Each row is a point on a tangle of strands that fork and nearly touch. The rows are in no order.
In the rows, 128 means zero.
Two points are linked if the straight distance between their rows is under 232. Some points are linked to none.
K_802: [180 181 136  97 156 132 145 143 189 144 121 102  79 143 104  60 120 126
 167 128 130  95 156 110 202 161 132 178 136 100  91 110 129 123  96 110
 158 128  75 142  81 125  84 146 112  99 153 165 120 159 120 103  80  54
 108 132 161 180 150 105 125  68  73 134  59 148 124 102 125 164 164  84]
K_143: [133 158 133 122 154 159  75  94 100 161 133 159 155 124 112 104 182 197
 159 132 151 129  96  78 169 131 105 137 139 100 160  85  92 102  80 125
  95 144 128 172 140 190  69  94 150 147 138 109 110 123 172 146 147  61
 110 164 111  83 107 100  68 156  71 102 122 116 144 134 101 151 101 118]
K_908: [102 111 136 113 164 116 132  93 116 121  86 176 152 109 107 125 123 127
 156 159 104 161 155 100  81 136 139 136 132  92 110 148  45  90  89 147
 144  97 100 172 194 160 151 100 112 145 143  96 154 119 137 140 147 121
 106 157  74 103  94 162 106 132 118 155 126 126 129 147  34 151 119 123]
K_806: [127 140  75 132 129 126 110 151 136 145 108 117 142 152 137 167 116  95
 143  83 131  93 201  66 215  88 125 142 154 169 146 149 175  96  81 109
 150  99  92  95  90 169 130 163 176  68  53 151 144 126  74 148 133 141
 177 108 107 104 169 118  71  71 115 122 142 140 171  87 197 120 136  78]
K_165: [143 141 193 128 129  68 130 122 131 107 165 176 121 144 125  98 154 103
  94 135  92 101 138 180 116 164 150 126 122 135 166 187 122 149 164 131
 128 120 124 199  99  81 211 138 150 139 111 118  96 150 101 124 135 154
 162 172  50 191  98 125 106 136 125 165 113 135 124 106 113 151 116 164]
K_581: [127 166 173 111  92  79 133 155 144 132 123 169 112 131 154  70 118 129
  78 127  78  80 139 141 132 177 158 124 163 130 161 169 125 168 179 146
 158 140 133 196 126  63 202 116 151 141 139 117 122 162 107 124 119 122
 168 161  84 175  88  94 104 154 152 134  92  98  84 101 126 144 133 155]
K_851: [106 147  66 126 180 133 123 157 139 118  96  86 144 159 142 181  78 115
 151 113 121 175 154 110 146 104 121 124 117 151  91 101 182 130 116 110
 118 108 108  65 109 156 114 154 124  95  95 168 144  92 116 129 111 149
 148  88 125 132 158 120 115 125 154  74 173 144 154 141 188  70 118  67]
K_134: [150 120 148 172  98 122 159 120  94 108 173 139 124 118 147 177 180  86
 103 115 166 120 112 161  86 117 183 114  96 145 151 133 152 142 110 142
 162 136 151  93 151  79 166 115 108 136 108 104 119 139 116 127 140 161
 125  71 172 126 131 159 204 112 119 129 165 201 127 123 114 157 110 181]
K_417: [ 78 144 157 108 130 100 112  92  76 138  81 166 137 105 116  83 132 182
 105 144 102 133 130 129 110 147 150 104 174  80 129 141  65  93 124 131
 106 128  72 177 186 172 155  98 110 142 151  76 147 131 151 138 159  83
  77 166  73  97  91 105  94 155 106 157 113 144 116 157  65 163  94 153]
K_517: [148 122  64 160 185 199 120 147 168 132 110  87 115 161 117 123 115 116
 171 131 146 133 150  98 147 110  87 150 118 136 116 103 150 146 108 112
 124 111 129  85 103 171  71 157 127 102 122 200 123 132 110 124  81 100
 118 129 147 131 165 117 103 106 115  82 139 114 159 139 172  59 142  78]
K_900: [153 151 171 120 128  93 232  95 158 120 107  99 120 150 134 103 108  81
  69 146 100 144 135 147 107  71 131 122 128 131  91 108 175 152 127  83
 175 116  77 150  93  40 152 123 106 107 132 165 119 152  74 113 103 181
 150  94 117 175 147 150 153 120 132 177 139 113 123  98 122 168 142 133]
K_396: [143  63 148 146 186 164 125 105 138 114 157 146 141 170  88 115 208 133
 144 142 153 156  70 116  97 107  79 151  96 123 154 160 123 148 132 148
  84 147 151 175 137 145  89 122 132 139 127 127  82 140 147 125 127 110
 137 195  97  84 137 152  95 136 103 129 169  68 166 139 111 121 120 118]
K_364: [168 154 193  89 111 105  96  96 146 139 201 106 121 122 117 143 152 117
 112 131 135 126 110 165 162 143 157 149 114 142 130 106 132 131 116 135
 115 163 126  88  72 115 113 133 153 148 135 133 114 135 149  94 154 151
 120 109 185 184 127 116 137  66 106 160  98 120 148  45 133 205 125 104]
K_452: [118  79 153 135 155 144  96 117  75 144 150 154 140 157 105  94 219 160
 105 137 115 131  88 100 126 107 112 112 158 113 159 169  99 118 133 135
  96 158 128 166 123 150 100 106 141 134  93 107  88 161 114 122 137 129
 137 206  63  64 136 119 104 124 107 152 149  97 160 123 161 110 107 108]
K_898: [162 161 159  87 168 171 123 108 209 152 152  52  54 109 112  70 127 123
 164 124 158 110 142 126 147 176 142 166 125 108 122 122  92 151 110 146
 141 143 110 127  77 113  86 116 120 108 184 169 128 167 130  81 102  89
  85 112 207 161 135 131 103  88 100 140  37 133 116 108 143 163 163  80]
K_532: [119 101 121 134  72 157  89 175  96 179 132 116 123 132 137 131 125 142
 150 132  91 110 125 137 172 109 121 108 147 142 135 121 164 117 145 131
 137 158 123  87 111 117  91 143 123 126  97 133  98 143 113 107 138 164
 153 142 154 112 155  78 173 124 173 125 118  97 130  96 193  76 124  89]
K_48: [112  94 135  87  71 108 114  88  89 145 163 103 128  91 147 185  90 168
 113 149 146 127 128 145  97 127 142 113 135 132  91  62  88  87 139 121
  97 148 122 128 141 149  93 122 105 161 129 103 117  90 159 116 161 146
  84 129 127 128 123 109 161 151 157 162  66 123 129 134 133 169 120 145]
K_229: [174 139  83 164 185 189 134 135 171 139 119 124 129 173  89  98 168 100
 167 115 154 111 138  68 158  71  85 167 143 128 126 132 150 146  66 125
 114 121 162 117 108 179  53 164 139  88 107 190 110 159 130 165  85  79
 138 116  94 102 140 137  94  86  93  81 165 109 130 132 152  74 149 107]
K_840: [117  55 130 132 175 172 143 105 143 107 143 134 111 113 108 114 187 130
 159 150 170 140  83 102  78 114 106 134 112 114 139 175 101 164 149 123
 122 124 149 182 160 141  86 107 105 171 147  96 119 114 149  99 116 111
 112 188 123  73 148 149 136 159 145 117 134  80 150 134  81 119 125 156]
K_423: [ 95  63 141 113  97 115 133 120  75 147 152 132 134 113 113 167 114 142
 130 170 128 132 152 151  93 133 137  93 147 130 101 110  80  88 140 157
  89 124 137 111 165 154 145 122 101 154  93  90 121 101 107 125 174 153
  84 124  82 115 107 133 177 121 142 181 104 143  92 146 149 152 105 171]
K_544: [115 166 140 107 116 118 146 141 108 103 160 170 131 135 133 116 149 150
 181 124 112 141 136 109 180 118 161 141 168  89 132  95 142  74  81 120
 131 182 104 125 147 183  87 131 136 111 143 105 155 161 168 133 141  85
 101 109 129 124 125 132 150 114  43 130 121 173 130 130  91 174 101 123]
K_504: [117 125 174 110  92 102 181 103 155 123 150 125  95 159 135 155  92  65
  61 143 119 127 156 175  79 114 153 105 109 139 102 108 156 144 138 117
 120 146 138 130 100  62 169 148 115 145 118 149 114 135 102 136 133 194
 142  98 137 182 111 132 159 124 142 172 134 134 101 109 134 157 136 153]
K_664: [139 158  96 160 125 127 138 140 136 147  72 157  99 159 114 100 116 105
 114 100 104 121 144 144 157 115 127 133 157 102 133 131 158 149 108  81
 161 107  88 128 106 149 127 135 143 109 122 128 135 114 112 143 103 117
 156 123 120 132 147 135 122 136  97  91 128 155 138 124 110 112 158 103]
K_340: [175 139 105 148 161 108 191 133 118  94 138 110 145 111 159 131 116  73
 171 110 127 115 129  87 148  80 106 144 104 141 128 126 193 131 126  84
 166  77 102 102 111  71 190 120 166 110  89 146 101 122  61 110 106 135
 159 111  73 161 176 154 171  86 132 179 130 159 157 114 164 115 123 103]
K_897: [ 80 138  62 157  91 127 108 140  63 176  48 140 155 101 130 151 111 208
  79 133 126 129 116 118 122 109 135  83 182 134 128 120  77 124 134 146
 106 134 136 135 169 158 109  90 102 132 126 103 161 105 144 170 160 121
 135 113 113  63  84  93  91 189 155  90 149 143 134 164 115  75 119 142]
K_76: [149  86 109 172 122 127 102 123  90 135 124 164 155  86 124 161 146 141
 113 122 156 112  98 121  86 131 138 139  97 126 160 186  86 166 147 158
 149  70 166 142 168 108 168 119 129 150 108  76 113  99 118 156 153 150
 165 155  87  81 109 136 122 181 144 121 156 133 144 144  79 111 127 180]
K_796: [ 97 114 142 111 100  90 159 150  93 128 152 116 134 148 130 183  73  71
 101 135 133 115 186 171  91 131 142  76 110 127  84 107 147  92 139 146
 115 119 156  98 156 109 185 154 103 154  84 125 141  99  94 135 151 181
  95  88 116 166 116 135 184 119 159 158 125 175  91 153 136 151 118 161]
K_319: [134 151 107 146 132 128 127 118 115 111  78 192 169 104 161 102 115 141
 114 150  92 142  94  91  61 101 146 144 109 136 119 134 134 133 108  93
 163  89 134 196 150 111 170 108 146 122 124 118 114 101 177 164 139 133
 169 141 121 119 140 114 112 156 151 115 173  67 183 115  67 126 137 144]
K_263: [173 181 156 127 112 103 109 135 120 113 186 139 138 133 143  84 178 105
 129 104 120 132 115 146 188 146 157 166 129 139 148 102 168 115  97 124
 133 161 131 104  70 121 114 153 146 131 139 143 103 161 166 100 141 118
 141  89 192 198 147 129 145  61 103 123  92 139 129  57 116 157 124 115]
K_858: [101 165 129 148 120 149 150 119  92 118 110 147 115 126 134 120 137 131
 145 115 137 140 135 142 160 134 165 137 149 116 125  81 133 113  93 112
 147 169 119  86 159 170 105 122 114 118 169 119 161 130 177 152 146  72
  92  68 182 109 109 154 155 139  61  85 133 194 106 145  76 155 140 156]
K_705: [102 130 154 110  86  92 121 136  65 122 132 148 133  88 109 102 131 163
 115 155 108 124 138 155 117 164 136  85 184 126 122 137  71  82 145 155
  64 153 126 129 176 161 181 146 122 157 126  76 147 109 149 149 175 100
  87 115  87 145  75 137 132 132 117 182 107 153  90 155 110 142  96 176]
K_243: [117  82 111 124  95 109 119 150 118  97 145 128 108  96 167 130  85 134
  85 150 117 129 126 180  80 177  94  96 115 172 127 143 110 137 207 121
  79 149 156 120 132 104 166 164 113 162 150 114 144  82 149 119 151 134
 100 140 127 171 101 126 144 167 222 109  96  75 107 138 138  76 123 171]
K_887: [120 163  79 169  91 108 143 171 145 138  83 131  95 171 126 105  75 103
  82 125  85 101 156 167 163 142 117 115 162 132 139 148 170 162 164 106
 142 130  89 113 115 118 156 127 110 109 158 142 128 143  91 132  81 133
 158 133 143 133 150 132 125 150 166  68 119 119  89 122 172  76 138 111]
K_415: [168 148 142 126 178 137 183 101 154  85 128 112 124 121 134 111 126 100
 197 139 119 148 109 113 106 109 133 155 101  79 108 118 130 111  85 104
 141 101  89 171 149 118 143 129 145  93 154 123 113 135 143 150 100  93
 124 129 125 164 142 176 159  89  73 155 146 167 178 159  73 168 143 132]
K_98: [103  64 106 133 129 167 109 152 125 139 143  90 151  95 141 186 135 155
 192 122 182 177 140  95 120 134 111 132  75 156 145 104 117 141 134 165
  97 126 178  57 155 167 128 121  95 165 123 109 148  95 148 136 158 122
 122  84 134  88 126 143 150 146 172 101 142 150  95 162 170  93  99 155]
K_527: [123  82 137 139 166 164 127 121 141 153 118 107  87 177  90 104 155 112
 141 128 140 116 127 124 151 112  92 130 140  85 142 166 137 139 133 139
 137 135 105  97 135 148  88 124 100  88 109 147 120 157  67  77  87  95
  92 173 130  73 177 149 122 129  75 150 134 140 115 159 153 132 129  96]
K_822: [ 95 111 132 156  79 140 142 158 114 127 104 133 139 147 146  58 156 155
  58 148  70 100  86 134 120 125 139  80 189 146 115 166 154 137 197 126
 137 171 132 184 133  93 101 109  96 133 154 124  98 165 128 100  92 138
 135 152 141 111 146  85 141 171 190 128 130  36  97 124 123  85 121 159]
K_36: [131 145 107  90 119 118  68 140  94 134 168 151 162  91 135  95 144 212
 165 124 132  95 101  85 149 178 114 125 134 107 177  82  72  91 104 122
  88 126 142 151 129 202 116 116 170 164 134  98 131 116 151 126 139  82
 141 200  88 107 110  81  37 165 140 121  87  84 158 129 142 125 111 116]
K_744: [143 172  86 124 135 125  78 142 105 103 140 174 162 102 161  83 120 177
 188 138 120 114 131  99 156 180 117 165 110 138 164 108 114 108 116 106
 107 100 136 144 127 185 124 154 164 146 148 142 121 111 180 140 117  75
 136 167  91 128 125 113  70 155 160  51 106  90 150 123 141  72 147 123]
K_344: [141 149 185 113 148 120  99 115 111 127 175 171 140 152 102  86 193 176
 144 126 137 139 121 144 182 144 144 142 148  93 152 100 137 106  99 121
 109 185 102 166 121 164  77 106 152 127 133 116 131 158 165 121 131  78
 103 158 125 131 107 114 121  96  42 122 130 152 121 106  97 194  96 113]
K_272: [127 145 144 101  84 134  83  82  91 126 188 136 134  71 163 118 127 190
 109 134 114 124  68 146 118 154 151 120 135 144 129  74 106 110 160 102
 117 164 119 149 110 138  98 108 146 149 153 111  93 111 171  74 151 104
  90 152 164 139 151  83 159 147 176 128  65  79 137  86 125 166 113 126]
K_192: [150  58 118 142 170 131  84  82 147 128 126 140 168 102 125 191 138 150
 151 135 191 165 116  97  61 115  92 131  41 136 128 131  57 142 126 154
 119  54 159 127 164 125 141  90 124 165 117 106 119  77 129 145 170 145
 116 144  88  92 108 148 112 163 167 124 124 121 153 149 102 126 129 154]
K_773: [109 119 143 116  67 135 135 174  66 128 182 135 158  95 161 146 146 154
 150 128  81 126 123 105 142  70 157 110 147 160 133 104 150  64 139 135
 125 168 164 133 149 124 108 126 146 116  76 104 112 161 147 137 165 178
 164 118 130  99 140  74 185 136 143 155 134  95 128 100 188 125 121 142]
K_51: [133 108  85 108 176 105 115 127 144  74 149 114 174 125 156 168  68 137
 216 129 126 184 141  69 103 136 113 170  70 173  97 108  95  97 126 101
  92  89 136  82 144 176 154 160 154 126 144 168 145  92 154 144 114 155
 118 126  93 139 138 150  90 125 179 118 122 123 160 150 144 115 147 107]
K_414: [169 150 156 114  86  91 107 115 136 125 188 155 180 110 137 184 151 161
 153 116 132 135  90 101 150  97 140 164 110 168 133  97 161 113 114 114
 129 118 142 112 122 142 120 151 181 120  83 102 128 118 139 155 164 169
 167 135 125 118 159  96 133 124  82 152 148 105 178  85 118 188 134  96]
K_867: [182 136 110 132 164 119  99 127 153  70 173 136 180 108 167 126  79 153
 230 139 133 148 111  98 119 176 107 196  57 155 142 112 104 119 132  94
  89  77 131 120 139 167 152 157 182 128 162 139 121  88 179 148 110 115
 113 161 114 139 134 143  83 138 153  99 101 112 177 144 113 102 161 147]
K_377: [151 147 206 127 157  97 124  84 130  96 172 151 114 154 100  80 173 126
 118 141 139 129 111 178 105 177 139 146  95  97 165 180 143 157 149 132
 113 130 108 212 114  99 166 146 131 133 151 119  91 159 146 107 127  93
 135 175  84 151 125 151 112 118 112 139 136 128 132 120  83 151 107 167]
K_102: [160 152 138 177 171 147 166 106 173 121 122 123 107 151 110 102 146  97
 123 128 148 136 108 145 122 122 128 167 101 104 136 136 159 172 114 115
 142 109 123 121 108 108 114 129 116 107 152 150 109 142 151 138 117 104
 145 111 157 152 144 164 156 125  81 118 143 166 151 130  82 132 151 129]
K_322: [191 105 151 143 139 117  87 111 142 123 149 108 163 133 121 178 122 118
 190 123 178 133 123 114 136 166 119 145  49 140 131 113 122 127  93 117
 134  78 135  68 140 118 166 136 152 131  97 129 116 104 100 139 139 156
 110 115 111 138 130 163 108  99  96 154 133 180 148 180 136 157 121 126]
K_250: [181 169 125 169 194 187 149 102 210 123 128  55 115 146 108 119 187  65
 163 110 195 116 103 113 123 126 108 165  81 114 122 131 126 154  81 153
  96 114 132 114 106 102  87 130 139 119 170 177 109 135 136 138  91  96
 126  94 189 183 130 195 148  85  68 115 150 153 137 177 115 119 155 127]
K_186: [ 76 147 136  79  92 108  92 128 132 164 136  84 113 118 113 197  68 141
  84 142 120 151 150 188 138 151 110  79 143 131 108  99 129 120 143 131
  66 175 143  80 103 137 136 154 115 141 141 128 188  79 157 144 172 155
 108  74 168 168  57 105 120 149 150 123 136 133  89 151 157 126  87 105]
K_343: [105 148 149  92  73 105 119 127 136 182 102 111 116 109 119 221  81 140
  58  92 144 114 134 180 113 125 136  86 133 131 104 112 129 164 135 148
 171 120 138 142 127  72 133 117 123 132 102 109 145  90 100 138 154 176
 127 125 156 103  74  88 124 160 138 136 144 168 129 129 129 137 153 123]
K_828: [ 97 103 103 124 149 116 103 127 103 112 124 118 172 129 151 170  82 141
 144 154 103 175 134 108 120 139 124 133 126 154  95 102 115  99 136 104
  94 108 112  87 143 190 136 157 142 107 116 156 121  89 127 126 138 160
 111 119 104 107 155 114 122 140 177 120 135 118 147 143 167  96 136  99]
K_489: [131 184 185 113  90  89 125 135 124 139 125 148 125 140 166  61 128 153
  55 135  88 109 107 173 162 115 195 135 172 147 108 128 156 126 149 115
 190 184  95 150  90  77 115 117 105  93 143 147 119 171 140  84 134 119
 121  96 203 158 135  81 163 149 132 143 113 125  90  72 110 177 126 148]
K_432: [121 156 118 127  85  66  98 151 114 171  99 133 136 112 127 181  53 154
  56 110 102  95 131 164 104 150 117  97 138 161 112 146  80 145 166 138
 151  94 139 154 156  82 161 120 158 128 104 103 149  81 107 151 161 169
 142 148 119 133  86  87  79 160 169 133 141 155 134 142 113 130 148 141]
K_960: [ 74 129  56 135 108 131 107 139 128 166  50  95 129 109 107 173  96 189
  53 119 129 117 124 144 135 118 106  78 160 120 116 134 112 158 159 142
 120 152 153 124 128 141  85 108  91 130 143 129 162 115 128 155 134 143
 142 122 130  81  96  99  86 187 144  64 172 137 122 146 153  57 117  99]
K_917: [143 118 136 104 205 144 137  78 158  96 113 156 134 110 106 123 126 116
 201 159 118 145 135  93  81 142 107 157  92  95 114 149  78  97  85 139
 145  69  98 209 163 138 163 130 141 120 143 117 119 117 151 139 110 135
 112 170  73 142 116 166 101 114 116 142 132 122 179 147  45 160 118 131]
K_738: [113 100 137 149 114 145 164 111 131 112 131 115 108 100 123 171 142  62
  83 116 189 125 114 147  51 130 173  92 107 119 121 149 131 162 135 148
 160 120 176  96 165 107 183 118  97 159 164 105 139 113 137 120 135 160
 126  70 176 113 112 167 185 141 139 114 138 171  97 144  98 146 114 182]
K_492: [ 98  65  84 140 105 137 122 167 119  99 142 122 127  90 168 155 119 138
 144 140 146 145 134 129 103 162  98 115 119 158 156 138 116 144 193 139
  88 132 171  93 149 141 145 147 115 175 158  94 151  83 141 123 143 122
 127 115 146 101 122 143 175 158 203  77 112 101 108 154 153  68 116 181]
K_922: [137 152 109 149  77 133 172 159 115 109 107 120 112 119 155 113 104  66
 113 110 127  98 153 156 142 149 140 113 135 124 142 126 170 158 158 124
 171 132 137  77 119  73 177 115 119 142 161 119 133 142 112 124  86 128
 163  90 194 165 146 156 184 115 166  96 104 141  69 114 138  96 129 146]
K_187: [140 144 203 134 188 126 151  90 141 112 143 149  90 155  92  88 176 135
 133 137 140 128 116 185 115 151 124 155 107  51 164 210 124 147 125 139
 146 123  85 200 159 107 131 127  97 118 162 102 112 179 119 102 102  89
 101 182 105 118 142 172 145 145  61 146 154 169 111 156  78 185 108 152]
K_175: [162 128  85 160 194 208 117 137 243 120 111  55 112 173  91 110  91 130
 161 122 175 122 140 104 126 127  73 165  93 141 125 130 109 141 115 125
 119 106 141 120 122 145  85 139 105 110 143 211 150 111  96 122  61 102
  73 155 140 170 137 137  56  85 128 115 145 103 146 185 172  97 179  81]
K_502: [ 95  58 134 104 142 136 186 121 144 101 130 140  79 124 111  90 157  95
 127 145 137 137 124 129  79 143 126 113 155 103 128 171 119 145 164 114
 155 147 129 178 129 101 126 108 104 159 150 101 122 173 113  83  99 134
 109 178 105 105 153 148 172 137 132 150 108  95 109 112 106 123 129 149]
K_317: [121 151 168 143  91 122 114 129  97 121 149 130 119 122 164  80 131 163
  68 152  80 130  96 180 130 147 166 114 155 150 127 118 147 119 177 115
 119 194 114 147  97 105 103 132 111 121 154 131 106 159 157  66 128 116
 106 132 175 158 139  77 175 158 166 128 110  81  98  88 133 120 119 155]
K_198: [116 129  93 106 111 148  96 144 185 169  76 111 108 117  93 205  91 155
  95  79 152 130 126 148 133 130 130  92 129 128 110 102 137 176 126 142
 167 110 149 107 111 118 116 108 110 131 130 124 164 105 103 137 118 149
 155 125 165 102  93 103 108 168 114  94 150 166 141 116 141  91 138  64]
K_547: [ 98 130  83 150 135 100 156 141  99  85  74 123 176 129 166 166  55 116
 112 136 104 182 169 117  80 112 138 120 147 151  79 130 127 115 150 122
 127  98 111  88 176 145 190 147 114 106 134 133 135  76 121 146 131 160
 120  83 110 119 135 149 156 141 198 106 148 130 128 171 119  84 133 156]
K_872: [ 82  69 118 133  90 190 123 154 102 172 142 114 104 137 104 108 172 124
 143 135 118 101 123 133 164 115 118 100 164 102 156 164 159 139 161 149
 108 175 156 102  97 121  74 126  93 141 114 124 118 175 130  97 120 122
 150 140 161  81 145 105 171 123 145 146 125 101 103  99 170  64 108 124]
K_130: [117  89 143 119 188 193 129 114 237 151 100  71  88 164  93 134 118 113
 139 123 183 138 124 117 108 117  79 142  76 115 116 138 127 162 127 158
  95 115 155 102 132 104 105 115 102 134 156 172 148 115 105 102  67 133
  96 145 158 132 132 178  72 118 113 128 143 116  96 217 147 133 166  96]
K_408: [106 115 128  99  94 101 103 146 105 148 142 107 106 111 125 166  70 149
  55 154 110 123 152 195  88 152  85  81 131 158 105 134  90 131 182 164
  36 146 162 110 115 123 173 168 119 153 133 121 168  80 149 148 166 129
 102 102 130 193  52 121 102 158 201 171 115 113  81 146 169 117 103 145]
K_871: [141 189 126 119 116 102 161 135 181 145  70 164 102 147 114  75 122 113
  90  81 107  99 172 154 181 108 129 145 156  87 136 146 166 166 108  54
 200 106  61 155  97  98 121 107 105  84 158 139 154 131 104 141 126 122
 165  99 129 154 141 108 113 138  50 116 111 160 134 106  72 186 152 133]
K_749: [ 91 136 131 146 102  81 136 135  51 104 113 162 178 145 185 150 127 153
  67 164  40 116 148 117 130 110 167  84 205 178 104 153 103  53 147 146
 112 108 109 162 157 145 121 135 165  94  90 102 129 127 109 147 159 178
 126 136  85 112 136 107 130 127 153 174 172 142 155 131 144 159 139 146]
K_113: [150 156 106 141 141 113 214 137 121 122  84  89 131 148 136 132 113  47
  96 110  99 123 138 119 152  61 104 107 134 135  89 123 193 145 113  76
 184  89  93 127  92  56 168  93 119 108 106 158 131 135  39 115 101 152
 175 104 103 178 182 160 158 103 145 169 133 140 139  87 149 127 122  98]
K_770: [163 133 110 145 102 107 109 164 121 136 135 159 148 121 125 158 156 115
 162  93 153 133 136  99 179 119 135 166 109 151 190 134 140 142  87 147
 130 112 170  93 131 155 145 149 160 140  93 113 134 135 142 200 147 125
 180  87 114  83 110 141 116 132  67  84 155 193 124 129 139 107 129 151]
K_714: [ 98 126  90 128 104  98 128 181 111 145 101 145 158 161 134 165 135  94
 136  82  93 127 188  93 185  84 128 132 158 160 144 135 159 104  96 160
 144 108 132 102 120 165 152 127 186 103  75 122 157 138  94 199 143 174
 196  94  93  99 120 133 119 111 103 112 162 160 133 100 178  95 124 125]
K_787: [129 183 113 129  74  85  77 154 122 168 105 143 103 112 153 120  87 170
  78 130 105  85 119 158 146 178 134 118 151 136 150 140  97 160 163 136
 133 135 136 157 113 110 153  99 153 149 132 100 136 119 127 128 145 125
 163 167 129 155  88  84  78 183 154  98  94 116 109 130 138 117 144 126]
K_42: [108 125 127 115  76 110 140 130  63 124 135 142 187 106 179 151 111 194
 123 153  59 125 121  87 112  85 153  91 186 183 107 123 135  59 144 129
 111 146 139 149 185 151 106 123 150  97  88 106 115 141 137 136 158 170
 104 122  78  97 157  83 163 165 158 167 143  98 143 122 159 139 129 148]
K_566: [115 101 128 145 139 164 112 141 114 142 150 132 132 141 116 169 164 117
 164 121 177 161 124 112 140 111 126 139 101 134 155 110 144 139 107 175
  99 146 189  57 139 164 125 136 138 150 111 126 140 118 151 168 149 121
 149  84 151  85 125 150 139 124  99 102 165 167 114 150 144 100 114 139]
K_144: [166 124 189 103 146 158  94  80 150 141 201  77  85 125 105 111 149 120
 176 129 160 127 109 160 135 169 137 153 100 125 141 108  99 145 130 142
 122 141 114  93  96 114 103 113 133 126 160 151 104 158 134  74 134 102
  68 134 191 150 138 133 132  65 107 160  74 130 141  99 162 191 127 109]
K_600: [127  57 145 120 160 194 136 128 167 143 145  81 114 155  87 109 167  87
 201 130 179 142 131 121 124 135  87 134  79 117 168 134 125 135 117 165
 128 144 158  97 143 126 114 112 112 142 110 137 139 139  94  90  82 115
  83 160 141 116 146 183 104  86 101 157 121 123 101 190 164 130 132 110]
K_131: [180 139 105 102 130 142  85 160 174 157 114 144  96 150 100  57 140 130
 162 112 148  79 144 103 202 134 119 167 163 108 133 115 142 133  91 126
 176 127 135 128  78 137  76 151 110 115 120 170 109 172 121 122  98  93
 137 131 134 139 133  84 120  68 100 123  80 109 111  70 143 126 155  72]
K_363: [184 134 117 149 143 173 120 155 133 139 154 137 121 160  87  54 204 112
 170 112 179 107 136 120 194  99 109 173 141 107 136 132 164 119  83 148
 131 157 147 102  68 153  39 163 109 106  98 182  92 195 130 129 100  83
 118 119 159 111 149 119 125  55  96 117 133 106 100  95 141 104 137 101]
K_986: [ 72 132 122  98 127 117 123 116 138 125 104  90 131 114 135 198  66 125
 104 127 144 190 139 138 112 133 124 103 101 117  68  61 131 104 115 133
  92 163 127  85 121 150 127 141 114 147 143 145 183  80 181 150 153 140
  87  55 165 156  72 128 140 126 152 119 146 157 120 165 115 137 118  97]
K_472: [114 146 121 157 119 116 104 102  81 150 101 159 159 102 132 122 139 156
  77 146 131 133  68 105  63 106 135 120  97 106 149 125  86 137 129 116
 140  95 149 200 147  99 128  82 143 150  97  77 127 116 140 157 190 157
 147 160 121  92 100  94 100 177 154 138 171  79 175 134  60 150 111 161]
K_111: [145 129 172 146 185 137 164 111 167 127 128 155  79 179  75  70 181 105
 143 110 130 100 127 152 150 124  99 148 127  61 153 203 144 139 120 146
 151 118  82 168 131 129 108 129 100 101 132 147 115 202  65  95  62  75
 137 177 104  95 163 168 100 110  47 145 141 154  95 161 117 152 141 110]
K_751: [128 125 114 148 158 104 151 136 107  92 140 138 136 138 165 120 144  77
 151 110  89 117 153  71 181  96 119 142 145 169 136 149 170  87 121 118
 149 109  86 124  86 141 153 153 166  75  61 146 102 138  60  99 117 130
 177 148  89 145 184 152 115  59 130 174 130 115 162  71 186 121 117  94]
K_82: [115 129  96 129 122 114 177 138 119  90  66 157 148 104 157 137  65 123
 125 143  99 163 141  94  73 100 166 120 132 138  82 129 122 126 103  89
 180  83 114 160 169 106 180 121 128 111 138 118 128 103 143 159 128 165
 151 116  95 118 149 156 136 120 154 121 162 112 144 134  75 113 139 162]
K_413: [ 90 160 115  84  87 118 155 112 136 101  94 113 130 101 152 165  65 130
 102 122 110 166 128 137 108 113 161 106 147 147  74  44 162  94 112  99
 139 176 115 109 119 107 114 129 131 115 158 137 167 102 178 150 131 151
 112  62 200 157 114 107 143 124 145 113 140 106 137 114  96 141 143 107]
K_730: [119 158 129 120 138 157 159 110 151 122 133  58  82 113 133 150 111  48
 119  86 183 109 138 149 100 157 157 107  87  99 127 122 136 169 134 148
 151 123 133  53 118  91 159 110 121 150 174 148 158 132 129 116 111 123
 129  60 206 146 124 180 184 114 129 106  95 179  93 127 146 139 119 121]
K_942: [ 96  45 121 134 121 129 162 151 126 114 124 142 109 130 111  85 179 101
 101 133  96 108 101 118 115 122 116 111 181 120 130 185 146 139 191 143
 132 163 164 160 126  98  95 118 102 158 121 118 123 177 106  90  97 162
 160 168 116  97 149 110 153 145 152 136 124  57  92 103 140  85 132 142]

A fork is a point with three links. Follow the links from the first point to the second and name the forks in between, in order.
K_452, K_98 | K_942 > K_317 > K_423
K_751, K_705 | K_423
K_175, K_263 | K_517
K_423, K_42 | K_317 > K_942
K_364, K_544 | K_517 > K_828
K_143, K_898 | K_828 > K_517
K_738, K_532 | K_664 > K_102 > K_423 > K_317 > K_942
K_871, K_714 | K_664 > K_102 > K_423

Follow the links from the first point to the second, and from the first to the third. Name the last point that the two ways share.
K_566, K_738, K_317 | K_423
K_340, K_871, K_317 | K_423
K_102, K_840, K_42 | K_942
K_744, K_364, K_600 | K_517
K_527, K_263, K_858 | K_517
K_36, K_472, K_787 | K_828
K_867, K_187, K_76 | K_828

A fork is a point with three links, a tip a point with one. Leave the first point through the second and follow the links. Name the first fork or tip that comes.
K_600, K_527 | K_897
K_98, K_566 | K_423
K_165, K_377 | K_517
K_714, K_770 | K_413
K_828, K_51 | K_858
K_858, K_544 | K_828
